Points, in no order, along strands that fork, close into loops and pass close to each other.
In the rows, 128 means zero.
Points whose rows are less than 169 apart are linked; no others are. Some points are linked to none.
(46): [103 135 125 137 154 156 128 154 130 104 116 110 130 130 115 117 144 123
 142 147 140 161 124 146 157 116 157 171 128 123 104 107 158  82 126 104
 108 159 130 104 101 110 130 124]
(339): [124  65  62 112 154 172 136 145 120  98 163 133  91 117 157 118 143 131
 122 135  94  92 161 154 123  95 109 119 187  97  66 206 124 115 110 124
 163 229  99  98 134 132 125  97]
(681): [131 155 158 163 134  75 140 131 137 130 125 146 152 106 115 112 109 103
 136 145 110 121 103 105 137 132  99 122  86 138 145  61 106 121 129  75
 121  79 185 120 125 132 151 100]
(150): [125 121 112 153 187  98 104 103 146 124 104 136 136 147 100 106 137 147
  87 114 100 154 177 128 158 107 129 135 154  54 147 110 162  85 143  68
 110 158 181 177 115 165  55 150]
(828): [154 177 165 176 134  98 120  74 160 131  76  97 157 100 101 146 120 113
  86 120 171 163 150  92 145 116 172 187 116 129 168  76 114 103 156  98
 103 105 131 162 147 127 108 154]
(1169): [214 128 182 128 109  69 142 107 149  94  74  93 156 121  98 116 110 105
 139 121 157 165 172  97 160 116 136 128 190 107 150 148 166  94 132 180
 130 119  93 125 130 108 132 130]
(25): [177 182 133 126 109  78 141  93 128 122 135 126 112 138  95 106  86 155
 138 147 146 141 134  76 128 160 122 129 135 145 184 103 106 148 129 140
 141  58  94 140 143 100 143 162]
(998): [ 98 120  70 122  97 176 116 151 111 142 131  90 103  74 127 178 104 122
 106 154 106 111 102 155 120 126 182 160 138 194  94 113 129  93 123 127
  96 161  81 117 160 127 154 107]
(947): [132 123 115 118 122 136 137 152 116 101 117 134 131 151 104 136 130 131
 147 141  98 129 124 154 115 167  82  89 134 133 115 143 147 165 115 147
 159  98  99 115 148 134 137 106]
(454): [137  87 126 164 105  81 145 103 104 111  94 121 157  88 144 175  57  93
  76 116 104 146 113 104 121 155 121 146 128 159 153 106 130 136 142 106
 134  77 122 145 180 136 121 111]
(1278): [ 81  51  94 184 161 146 148 173 120 101 148 147 138 147 139 124 142 147
 133 116 114 101 124 101 112 135  91 136 106 142  86 141  73 123  93  65
 169 140 196 151 102 154  77  74]
(935): [165 167 181 182  78 103 122  84 131 106  70 125 146 123  99 135  86  92
 120  98 180 160 107  77 103 124 161 171 117 122 166  75 112  90 143 114
 113  83 101 175 119 121 113 187]
(989): [151 111 142 168 130 114 164 102 107 134 124  90 158 104 151 133  84 171
 108 159 120 118  75 100 153 123 191 162  50 190 161  90 161 110 147  83
 112 101 127 168 130 174  84 119]
(540): [ 85 122  97 165 119  74  89 139 123 161 143 180 130 179 127 103 164 100
 160 115 165 138 136 139 107 168  84  98 100  87 142 108  71 152  98  90
 142  94 142 114 151  52 135 123]
(621): [ 71  89  91 125 138 170 155 183 123 166 160 121 100 102 173 158 159 121
 146 148 154 108 110 117 125 142 140 161  63 177 101 120  67 158  94 120
 125 156 148  93 119 101 143  99]
(1136): [ 84 119 135 138 105 146 130 155 142 131 113 150 105 117 116 137  91 129
 128  89 146 113 112 142  87 124 119 121 114 158  82 130  95 154 118 110
 161 113 186 149 142 104 115 127]
(973): [137  67 172 144 127 119 151 175 156 138 128 133 138  78 121 140 151 153
 142 104 130 114 140 142 158 138  50  97 116 131 108 133  99 197 124 156
 159 159 218  86 120 141 173  64]
(708): [148 142 119  94 131 131 148 168 143  93 133 140 116 188 104 118 138 156
 154 128 145 142 143 168 101 125  92 125 152 103 103 136 119 148 126 154
 166 117 105 112 131 111 142 133]
(793): [ 86  67  92  93 130 132 129 153  99 176 126 124 135 100 159 144  99 128
 122 137  90  98 103 132 111 144 122 103 127 160 143 127 171 140 123 121
 121 146 154 138 120 175 109 130]
(526): [109  46 101 139 167 156 138 182  89 103  99 128 148 124 114 197 140 116
  76  87 124 116 123 198 172  98 127 158 160 156  96 195 128 124 153 112
 123 157 160 137 133 142  95 113]
(238): [171 106 169 102 152 115 112 130 145 142  65 124 173 108 181 150 135  60
 110 155 105 147 115 102 160 133 109 100 133  97 186 130 170 137 139 161
 122 156 142  87  95 183 128 140]
(1305): [183 104 173 151 112  80 147 127 136  94  85 105 168 104 149 120  94 115
 165 112 141 170 198 114 126 115 148  87 150 137 126 129 176 106 115 188
 144 115 111 106 134 108  95 176]
(85): [120 129 160 135 118 153 149 149 108  99 101 113 116 149  79 149 147 131
 119  95 186 157 140 114 139 102 124 194 206 116 109 182  98 128 124 170
 156 154 105 130  72 113 153 141]
(575): [123 121 133 103 135 130 152 135 161 125 174 145 103 129 150 103 154 158
 163 127 130 103 147  96 107 111 101 123 103 132  87 174  76 154  88 139
 161 141 159 115 122 119 136  84]
(152): [105 140 105  48  93 133 111  96 109 175 165 139 101 153 130 139 111 105
  91 113  86  70  95 150 118 153 111  71 109 152 147 142 137 188 130 107
 129 107 121 140 141 141 170  71]
(894): [152 170 121 140 167 186 118 143 144  90 125 114 133 138  95 119 142 141
 147 129 163 148 126 166 126  78 176 194 120 100  54  94 103  71 107 153
 110 169 104 112 117  92 110 162]
(765): [ 83 103 151 152 160 126 104 132 112 149 121 111 139 135 125 109 143 140
 139 157 137 150 121 102 150 119 124 151 112 137 148 118 166  90 148  96
  95 146 154 137  70 151 108 135]
(97): [145 174 159 116  85  94 128 114 131 111 150 126  98 130  94 121 107 140
 161 132 177 135 141 100  95 149 125 129 124 171 131 135  98 153 107 141
 124  69  99 139 128  85 162 116]
(149): [165 103 204 161 114  70 125 113 146 137  81 132 143  46 167 118  93  98
 127 110 130 130 153  66 118 132  80  80 130 113 174 139 128 159 149 168
 147 130 196 111 117 157 153 163]
(404): [ 91 110 113 126 145 131  78 139 123 148 129 152 157 188 118 122 171  79
 122 106 158 159 123 150 110 133  81 115 100  67 126 127 106 111 120  96
 112 131 130 123 137  78 116 109]
(1241): [109 128 106 111 113  66 128  90  89 164 120 133  84 133  90 134  94 145
  83 129  97 111 125  99 147 161 120 103 170 150 201 136 151 188 166 109
 149  94 142 170 176 178 149 114]
(280): [ 89 181 111  90 113 131 116 151 135 147 180 140  71 176  66 120 188 191
 176 161 148 126 127 137 121 149 113 128  99 128 127 131  90 185 128 127
 138 103 148 122 107  76 156 121]
(1074): [142 131 136 118  99 143 131 138 130 124 133  80 124  73 170 150  83 107
 134 144 124 128 139 135 118 133 184 126 120 186  98 115 138  99 107 154
 111 120  71 116 165  97 144 112]
(1086): [108 124  93 144 124 140 140  65 128 160 120 127 135 101 161 136 110 103
  55 120 129 124  94  91 143 123 145 171 141 123 189 125 131 136 156 104
 124 147 146 169 153 182 104 139]
(1363): [117 125  84  76 135 212  95 151  89 133 158 147 115 166 146 135 141 140
 131 122 115 132 133 218 110 113 145 105 147  99  94 168 151 103 117 152
 113 134  53  95 150 117 130 179]
(806): [ 53 145 110 105 134 154 140 145 105 168 174 140  62 166 118 132 178 190
 153 146 139  91 119 100 114 118 161 138 116 138 134 172  90 200 116 109
 137 128 168 155 101 125 145 135]
(545): [112  94 161 162 191 133 121 164 149 114  96 131 143 134 129 148 135 132
  95  87 157 129 148  99 135  99  93 169 157 101 102 158  81 148 133 126
 162 168 187 141 102 126  93 126]
(105): [165 170 133 100 170 117  99  98 174 156 144 111 139 146 173 109 151 138
  88 160 133 160 155 121 152  99 172 151  97  99 160  95 139 125 157 144
  87 121 112 118 165 133 134 157]
(638): [146  94  86 135 179 187 128  99 100 103 149 134 151 157 200 136 148 144
 113 131 144 134 155 155 128  86 157 145 150  84  72 182 130  73 102 136
 126 198  55 124 126 132  93 150]
(322): [ 80 117 151 115 119 115 102 143 124 181 127  99 112  98 142 171 108  94
 109 118 145 112 120 138 130 146 139 116  71 166 157  80 124 178 160 140
 107 102 169 112 143 123 153 112]
(905): [ 79  57  67 117 131 169 138 133  88 165 131 132 109 130 168 153  83 131
  80 100 130  70  84 147 119 113 164 120 124 157 139 153 138 151 135  96
 100 152 142 168 158 141  87 169]
(882): [127 164  88  56 139 178  97 109 129 189 192 124  94 161 135 110 170 156
 100 138 121 102 135 184 134 104 157 130 101 120 101 122 136 140 155 119
 101 139 109 124 145 133 157 115]
(563): [134 140 139 114  80  58 121 107 140 157 156 137  85 107  96 136 122  99
 127 118 132 110 122  91 144 151  86  85 164 139 168 134  94 201 148 152
 145 109 116  98 168  86 202  94]
(1096): [ 48 124 126 112 116 150 142 134  80 173 152 122  81 149  75 146 151 180
 121 129 145 110 117 133 135 131 177 145 138 170 126 188 135 163 152  96
 123 128 163 170 102 131 139 117]
(1383): [135 192 131 112 125 214 128 149 130 107 139 133 104 148  96 136 171 181
 167 132 160 148 112 161  95  86 170 186 134 118  76 124  78 124 111 171
 133 161 107 111  90  68 126 192]
(637): [135 149 189 140  90  68 143 140 149 122 162 136 118 126  70 107 144 152
 203  96 161 130 172 117 113 160  75  92 127 153 136 142  93 160 125 159
 160  68 158 127 120  89 154 119]
(1422): [146 130 154 133 146 126 124 106 175 146 147 132 128  99 222 107 135  95
 108 127 160 115 143  64  98 102 148 123  64 118 138 121  77 157  97 154
 134 121 150  89 139  83 144 156]
(1211): [ 82 100 154 157 118  91 113 126 105 152 135 142 137 111  68 115 108 133
 140 137 124 114 100 114 156 128 125 120 140 174 167 119 173 106 200  59
 108 114 168 174  72 177 118 118]
(1104): [176 109 152 107 104 130 150  98 108 121 111  95 176  93 197 170 104  65
 101 117 111 132 141 125 126 127 173 109  97 171 126 128 149  97 108 157
 110 110  76 134 135 136 132 113]
(16): [103 146 108 155 105  79 116 138 131 128 138 157 128 112 128 133 108  95
 143 144  93  94  88 129 126 176  70 105  71 151 133  68  70 158 100  79
 131  86 158 114 142 118 163  85]
(281): [168 116 167 160  88  40 128  89 111 121 103 119 146  56 114 176  65  72
  94  96 107 140 128 104 133 165 111 107 148 166 180  89 119 149 172 104
 126  77 151 115 161 148 160 105]
(265): [109 136 102  99 135 155  99 168 158 152 175 112 123 111 135  94 121 171
 180 160 101 112 136 185 131 144 140 109  82 148  92  80 160 107 109 141
  82 125 139 119 135 127 127 126]
(109): [171 137 125 156 146  81 129  88 164 108 115 134 156  90 174  95  92 110
 124 133  87 137 138  84 124 129 141 105 120 101 147 102 147  92  96 122
 125 127 130 124 151 142 114 112]
(1081): [187 134 203 133 142 114 166 109 161  88 111 133 151  97 155 109 122 132
 127 121 130 146 120  60 120 109 104 131 141 118 126 153 116 164 105 191
 171 145 119 111 109 129 155 124]
(166): [150  92 108 151 190 125  97 106 126 123  96 141 176 194 205 137 138  97
  98 115 126 155 163 118 113 138  98  89 136  47 153 175 138 105 123 120
 114 152 112 129 139 134  54 188]
(798): [115 178  61  66 152 179 110 126 157 136 159 148  77 164 110  87 164 169
 126 160  90 122 129 183 135  95 150 133 137  97  84 128 151 129 146 121
 122 191 126 116 135 145 135 111]
(1156): [140 148 171 196 156 104 126  74 180 125  91  99 149  73 135 135 131  78
  66  97 158 126 131  73 142  98 167 179 135 112 153  91 105  87 170 107
 113 143 177 163 124 158 102 114]
(130): [175 107 125 146 146 148 109 170 116  56  94 138 172 177 128 127 164 105
 153 112 137 171 173 176 111 113  97 126 142  78  63 138 104  82  91 134
 130 162  84  95 119  74  78 117]
(558): [102  70  90 148 151 153 151 142  90 113 126 119 127 124 113 155 123 135
  81 124 117 115 107 160 157  99 148 180 151 156 108 176 126 115 127  91
 126 164 156 164 115 161  97  84]
(1306): [172 142 206 104 147 134 138 113 154 134  99 127 163 104 153 135 144  83
 124 142 148 142 109  90 163 101 110 127 136 114 164 160 139 155 146 179
 133 158 144  90  70 161 177 106]
(923): [126  90 126 141 140 114 130 143  94  95 103 132 162 136 118 175 101 104
  94 116 116 147 105 126 140 170  97 126 134 143 147 122 131 148 141 103
 139  95 134 132 153 149 130 108]
(995): [153 131  99 119 159 176 169 168 134  66 153 146 108 192 121 122 160 203
 178 127 148 135 164 165  86 130 100 134 153 113  67 161 108 164 105 187
 185 140  97 102 135 117  99 170]
(467): [139 128 157 199 101 129 157 125 123  91 107 107 141 105 109 145 117 106
 153 139 161 147 102  44 123 137 139 179 163 169 123 120  93 104 114 114
 153 134  93 135  75  93 144  91]
(1302): [ 99 149 102 123 111 152 125  58 122 137 123 141 121 142 122 137 117  95
  68  86 143 115 115 108  99 134 135 134 158 101 171 144 128 124 148 107
 135 129 117 180 158 142 114 144]
(262): [135 142 160 137 121 154 139 101 132  99  83 129 137 151 131 145 130  89
 108  81 183 152 135  93  92  98 120 163 183  92 128 167  89 115 118 161
 156 140  72 138  99 104 128 178]
(709): [111 161  91  98 129 139 119 162 137 158 205 144  81 176 104  93 181 194
 182 181 139 121 129 157 125 160 117 134  65 150 116  79  99 158 119 132
 106  85 120 103 155  72 162 125]
(682): [208 173 190 114 115 100 147 129 150  71  96 127 148 143  86 101 149 129
 153 111 152 167 139 128 136  97 106 137 188  97 128 140 155  96 124 177
 153 131  65 103  99  85 140 125]
(1002): [153 133 131 100 117 105 139  94 137 131 127 114 186  63 125 159 104  80
  93 118  55 106  74 153 147 128 122 103 113 132 147 121 169  95 145  88
 101 128 144 145 118 206 115  45]
(954): [106 100 152 157 120 132 152 188 151 107 148 143 158  85 162 115 139 122
 200 139 111  86 129 139 112 157  86 110  65 151  82 104 111 115  83 131
 146 112 212  95 111 138 117  92]
(1189): [ 95  66 103 157 143 117 175 188 126 116 156 147 154 106 158 127 131 151
 173 146  64  94 112 134 142 145  72 121  75 144  97 109 113 113  92  90
 150 145 225 115 105 157  82  87]
(1297): [ 91 160 142 125 113 195 128 165 103 135 109 123  96 152  61 155 127 173
 142 103 183 153  89 135  92 115 173 191 143 147 111 138  84 142 133 139
 125 128 127 143  94  89 110 191]
(1031): [119  88 109 153 200 142 138 164 131  96 111 135 139 201 116 130 157 159
  82  90 148 142 164 137 138 110  85 164 190  64  90 173 102 140 137 101
 162 182 166 142 100 132  86 117]
(1000): [ 88 123  89 102 108  96 144 127  97 153 136 145  73 128  72 115 111 160
 120 147  84  86 123 111 145 168 108  90 174 150 161 136 136 218 148  97
 157 142 166 127 142 161 166  84]
(65): [121  81 133 124 124 130 164  87 108 162 102 115 142  63 161 182 105  84
  70 134 108 103  74  99 156 126 159 141 141 164 176 168 160 123 184 104
 124 151 160 143 109 209 110 110]
(761): [136 144 131 108 133 121 131 156 180 112 157 136 150  83 130  84 117 139
 180 142  79 105 120 157 128 124 133 108  83 149  72  96 142  89  97 129
 114 137 162 110 116 149 119  77]
(1277): [157 103 109 122 162 174 116 150 126  95 114 156 168 166 177 146 157  94
 128 111 136 136 151 189 113 108 102  99 159  59  81 177 136  90 113 142
 141 181  85  95 111 104  94 119]
(289): [ 96 157  50  97 146 193 140 145 155  97 136 146  65 129  92 116 134 172
 120 134 106 115 138 143 120 108 140 160 156 115  48 116 100 123 121 114
 133 191 139  99 150 121 126 125]
(1033): [ 95 108 154 156 121 150  95 145  82 151  74 105 153 155 120 165  96 106
 110 108 153 154 111 174 131 138 143 126 105 135 150 101 161 127 177 123
  78  92 149 142 129 136  98 214]
(17): [175 179 107 154  95 114 133  90 141 144 117 108 120 140 112  72  87 166
 145 163 125 155 115 106 136 152 178 136 130 109 154  38 167  75 105 143
 100  99  49 143 149 114 122 173]
(812): [101 122 117 155 170 113 108 137 125 101 112 116 134 186  71 122 143 136
  99  93 148 146 181 165 156 108 118 162 184  70 115 148 142  80 150  73
 127 148 160 178 106 137  71 119]
(1250): [155 116 158 148 135 105 128 162 139 125 124 125 156 114 173 113 103 117
 189 124 125 150 173 119 105 166 117  73 116 146 116 108 157 138 100 198
 148  93 141  84 144 109 121 176]
(342): [ 74 124 154 155  86 123 132 138  83 151 105 128 117 134  43 125 106 156
 132 109 155 124  96 147 126 112 149 155 157 173 134 130 162  93 204  66
 114  92 182 198  94 137  89 146]
(552): [ 67 142 134 143 102 160 133 152  74 138 121 116 103 172  49 155 138 170
 121  94 177 131 116 144 129 102 166 183 148 156 119 149 115 129 150  98
 127  99 151 185  96 119 105 151]
(1092): [181 203 158 145  80  97 144  88 145  98 100 111 146 150  81  97  99 136
 144 136 162 162 112  88 118 141 134 134 128 117 190  70 126 112 117 152
 119  73  77 142 132  89 139 196]
(327): [128 147 188 130  96 103 111 116 131 133  97 119 123  82 112 106 101 107
 178 149 128 130 114  72 118 121 121  87 179 132 162 138 174 107 157 154
 152 139 126 107  76 155 150 184]
(899): [169  76 129 131 166 137 108 111 116 116  64 135 179 153 188 151 135  92
  97 151 114 154 144 119 141 134 140 104 142  79 186 160 185 108 131 151
 106 173 105 140 104 187  84 189]
(979): [129 180  71 111 108 189 128 106  97 104 158 141 121 174  79 106 141 153
 128 144  74 126  98 181 150 132 148 137 142 113  88 127 190  79 129  86
  91 154  46 174 124 165 125 103]
(647): [ 84 134 104  78  64 142 105 124 108 144 143 135  71 157  75 158 153 109
 102 111 123  78 109 169 117 151 124  88 130 165 110 176 109 173 129  90
 158 119 118 152 139 112 176  52]
(47): [147 160 172  76  75 123 121 163 136 126 176 109 107 130 140 115 143 132
 187 133 141 124 131 129 107 157 117  93 103 187 119 146 113 168 120 204
 138  84  88  90 132  84 177 122]
(443): [113 142 146 154 120 150 127 103 110  91  82 128 142 174  93 155 102 100
  74  65 164 129  94 120  88 120 116 155 175 110 139 159 109 111 138 120
 147 122  91 196 101 144 102 147]
(301): [107 161 100 115 125 126 107 171 151 132 189 115 110 147  89  82 160 192
 211 171 111 136 151 195 156 184 133 120  90 153  94  61 145 118 115 149
  98  89 137 110 139  92 131 138]
(159): [113 148  79 112  88 196 106 124  99 123 135 133 101 184  79 136 147 136
 124 134 112 112 110 184 106 143 134 125 124 141  99 138 150 104 108  81
 113 125  63 168 159 120 132 106]
(553): [150 157 142 194 148  51 122 128 156 117 124 139 146 103 154  62  93 126
 163 158  78 137 133  89 135 139 113 131  93 111 149  49 126  89 106  97
 122  95 160 129 142 130 120 144]
(1226): [166 161  92 122  90 149  97  82 133 141 132 114 155 139 153 129 117  82
 108 120 115 149 135 147 102 156 149 102 126 102 139  86 172  70 126 144
  92  96  31 141 164 106 112 118]
(1079): [169 162 152 154 135  62 122 156 177 115 124 127 150 104 128  78 109 151
 201 165 117 159 158 131 143 149 116 105  97 116 133  52 148 120 111 163
 114  76 145  86 150  95 129 162]
(338): [100  63 145 144 119 120 101 136 106 185  97  95 140 106 149 163  99  88
 113 111 153 147 133 155 131 152 148 119 100 166 157  95 137 139 170 131
  92 107 164 117 139 122 123 176]
(588): [163 110  99 121 158 121 159  88 158 109 139 131 137  89 205 111 127 149
 101 146  84 128 134  78 112  92 134 113 119  93 124 127 124 107  86 137
 141 166 124 121 133 154 108 110]
(1192): [ 64  33  37 130 141 142 162 143  92 144 145 140  97 125 151 154 112 138
  72 122  90  80  96 147 160 116 161 142 147 145 121 137 135 126 138  59
 112 176 184 150 149 157  67 102]
(124): [131 139 123 167 183  83  85  91 140 140  75 138 142 143 114 121 138 106
  71 105 140 147 165  86 138 120 115 131 139  44 190 125 129 116 156 102
 132 138 185 163 154 168  87 175]
(113): [148  89 181 133 124  77 140 142 147 134 114 142 145  60 144 117 116 108
 146 105 109 128 157 115 146 143  45  67 142 111 132 140 134 186 129 163
 158 144 191  95 125 143 178 109]
(571): [133 132 147 125  84  46 134 111 135 143 117 118 101  56 125 182  70 103
  96 111 114 106 128 107 127 152 104  92 141 165 161  98  82 210 140 137
 134  89 127 105 168 127 192  99]
(1119): [139 171  79  93 154 174 119  88 153 116 143 136 132 140 136 110 161 120
  99 143  85 133  97 157 135 109 138 141 166  75 116 120 163  79 126 110
 105 187  85 141 132 159 114  97]
(56): [123 146 122 115 104 109 127 111  97 161 128 116 156 128 119 147  94 118
  98 149  70 101  66 146 152 145 142 110  98 143 171 106 180 135 162  86
  86  86 123 170 131 191 131  90]
(75): [117 144 141 120 105 110 120 126 121 144 142 137 131 117 140  80  88 120
 201 166 107 114 101  94 118 172 123  85 163 155 156 116 175 116 124 161
 129 124 101  97  98 151 155 153]
(1392): [144 153 128 126 169  97  94  79 153 147  88 125 125 137 133 122 138  97
  88 132 135 165 160 127 153 126 120 121 134  60 198  93 153 117 163 144
  88 129 153 136 169 148 126 154]
(1232): [116 115 174 116 148 159 121 180 145 142 133 130 123 140 143 135 210 112
 180 117 182 145 153 139 144 107 109 136 147 109 118 180 112 161 131 198
 144 157 152  88  85 101 153 158]
(676): [130 110 129 162 161 138  99 156 130  94 102 135 171 201 130 113 172 110
 143 120 160 169 166 135 117 137  81 125 119  70 116 105 124  88  91 114
 129 113 107 109  96  81 100 145]
(719): [114 116  85 106 119 179 140 138 126 113 141 146  61 107 103 132 142 168
 134 113 124 108 146 148 110 101 117 142 205 132  57 187 120 119 109 147
 177 185 119 119 142 115 136 102]
(350): [201 191 184  74  94 128 124 101 142  98 127 131 143 166 123 135 158  97
 122 113 175 150 122 156 116  91 107 120 145 103 135 162 134 125 148 182
 117  97  65 122 109 105 168 129]
(645): [182 106  94 129 102 133 133  75 110 121 120 101 183  84 190 175 118  41
  87 117  77 148 134 132 121 147 156 100 128 130 156 102 164  75 106 140
  98 112  57 126 164 126 104  98]
(269): [124 139 115 137 116  75 127  97 102 143 126 107  96 136  97 115  91 169
 113 140 143 135 128  98 139 154 140 142 149 142 202 122 157 150 146 128
 122  86 110 164 160 135 135 181]
(32): [122  58 125 100 111 125 167 137 117 161 106 120 154  37 172 171  83  87
 109 129  73 113  77 143 162 125 143 113 116 164 151 120 174 107 163 107
 111 149 158 123 113 204  97  99]
(188): [164 146  92 100 188 136 159  94 179 113 140 130 108 112 178  76 116 181
 119 151 113 116 139  83 113  74 171 165 117 101  92 125 102 103 105 134
 134 170 130 121 134 152 110 129]
(978): [117 144 127 171 100  59 103 135 130 124 161 181 122 160  94 119 147  90
 148 130 110 109 120 123 133 180  45 100  87 123 151 111  58 162  99  90
 148  82 136 103 157  70 176  64]
(1324): [148 123 180 124 131 176 131 185  99  96 106 120 146 158  94 167 194 109
 147 106 186 151 144 159 154 107 101 160 181 119 110 179 116 139 122 192
 155 161 110  95  95 101 162 145]
(247): [138 159 154  81 101 117 137 156 175 131 196 139 108 110 153 111 176 166
 190 145 122  95 149 139 111 138  95  85  99 167  92 174 106 169 118 175
 145 110 130 103 143 104 169  98]
(249): [ 99 163 171 158 101  47 138 160 151 125 168 147 119 105  60 112 130 170
 229 119 137 100 152 120 154 176  80 100 140 159 148 118  92 133 142 120
 139  87 207 123 102 123 158 125]
(836): [181 127 159 150 152 116 165 132 160  60 132 125 139 117 164 121 151 151
 138 126 144 128 165  97 119 124 109 129 105 128  84 147  76 163  87 156
 170 100 116 106 149 107 141  88]
(1385): [ 63 119 145 104 119 124  92 135 135 187 160 129 106 104 146 134 152  97
 137 142 155 107 108 118 121 132 134 130  77 150 130 124  89 168 126 131
 116 127 162  89 117  98 171 109]
(924): [ 90 137 103 104  90  86 122 132 141 169 138 157  45  99  57 128 141 141
 123 120 118 103 129 102 146 135 119 104 181 129 132 127  82 202 153 117
 144 152 181  97 164 102 206  86]
(1328): [ 76  96  58 104 117 194 143 141 104 145 163 122  73 101 152 165 140 139
 105 153 111  98  90 135 143 137 171 158 118 175  96 123 115 141 109 117
 118 172 108 106 159 137 141 102]
(429): [128 122 150 189 121  85 166 102 104 113  99 134 150  64 135 103  70 160
 107 160  99 107  79  71 120 124 156 172  83 161 160 101 140 133 152  79
 144  99 163 180 115 193  85 146]
(410): [164 154  91 143 135 158 139 119 113 116 146 113 125 152 142  84 120 184
 154 167 126 150 131 127 124 137 189 149  86 142 108  69 140 112  89 143
 105 104  58 118 148 105 127 175]
(379): [123 128 119  88 138 189 111 153  98 146 143 114 136 159 180 155 135  99
 129 136 134 134 105 196 121 130 156 119  91 142 111 121 152 130 122 187
 106 129  52 111 130 123 147 179]
(732): [176 157 168  96 144 166 114 107  97 107 115 110 178 188 148 140 150 101
 112 121 141 154 134 182 115 100 147 125 104 113 119 144 167 123 122 164
 120 104  62 136 109 136 137 152]
(977): [129  86  60 117 174 161 135  96 124 127 168 145 112 156 188 115 152 139
 100 130 134 113 182 108 132  88 135 116 167  85  99 188 105  96 101  91
 157 220  80 112 137 124  84 104]
(427): [128 102 129 129 183 144  89 117 126 152 117 150 153 186 154  98 133 150
 104 114 117 140 158 160 108 111 128  95  96  65 122 161 153 128 124 123
 115 120 135 177 132 155  79 181]
(1165): [124 128 181 139 174 121 128 111 153 125 103 104 144  89 130 145 143 100
  77 103 166 134 146 104 162  71 159 189 128 121 114 151 100 104 154 132
 127 162 174 145 113 147 127 117]
(738): [122 135  79 101 116 180 111 146  86 137 142 130 100 163 109 106 118 186
 176 137 104 132 125 171 114 125 132 123 171  98 114 132 202  80 114 159
 115 141  55 124 125 132 123 197]
(509): [154 168 201 122 105  75 110 104 161 138 111 137 135  97 111  77 104 111
 169 124 137 140 165  79 122 128  99  77 148 104 169 158 157 127 138 161
 151 108 162 124  97 125 148 154]
(757): [138 122 128 145  97 122 140 117  93 157 132 105 144 112 113 133  71 160
 111 155  85 108  55 156 149 148 177 143  72 196 143  91 176 120 152  86
  79  88 126 193 128 171 102 101]
(395): [131 118 122 136 161 174 161 152 165 129 165 133 129 113 179 128 160 155
 157 160 129 104 134 112 116 113 153 160  52 144  79 114  60 135  95 117
 126 146 159  85 128 115 123 120]
(835): [121 139  94  95 125 126 119 108 121 156 159 129 116 161 149  63 128 151
 165 159 105 132 135 119 109 140 130  87 153 111 154 135 194 111 115 146
 130 139  71 118 126 124 143 149]
(909): [160 160 148 111 143 113 129 107 176 153 179 137 119 135 189  92 178 127
 127 162 151 143 168  97 124  93 153 141  78 104 148 119 107 131 133 144
 111 103 103  69 145  81 162 124]
(827): [ 79 165  84  82  67 191 114 155  83 110 140 138  69 159  75 166 155 138
 119 114 120 102 105 185 114 130 142 128 129 171  84 168 120 143 118  99
 128 116  86 147 149 105 166 108]

How many points has the smallest loop of links through each point below? Write - if it is on no loop.
(1211) => 8
(563) => -
(280) => -
(738) => -

A tip is a point with one link. Name the tips that can be reached along the links from each point below, in the order of the rows.
(979) => (973), (152), (882), (188)
(954) => (1278)
(65) => (526), (1232), (429)

A piece is two or more points that can be reached from each other along the links. Count, over all rows, the pieces, the separate loops (a circle has one, a figure eight two, a Y none), the forks (points with three links) and the tips (points with one).
pieces => 4
loops => 1
forks => 9
tips => 15
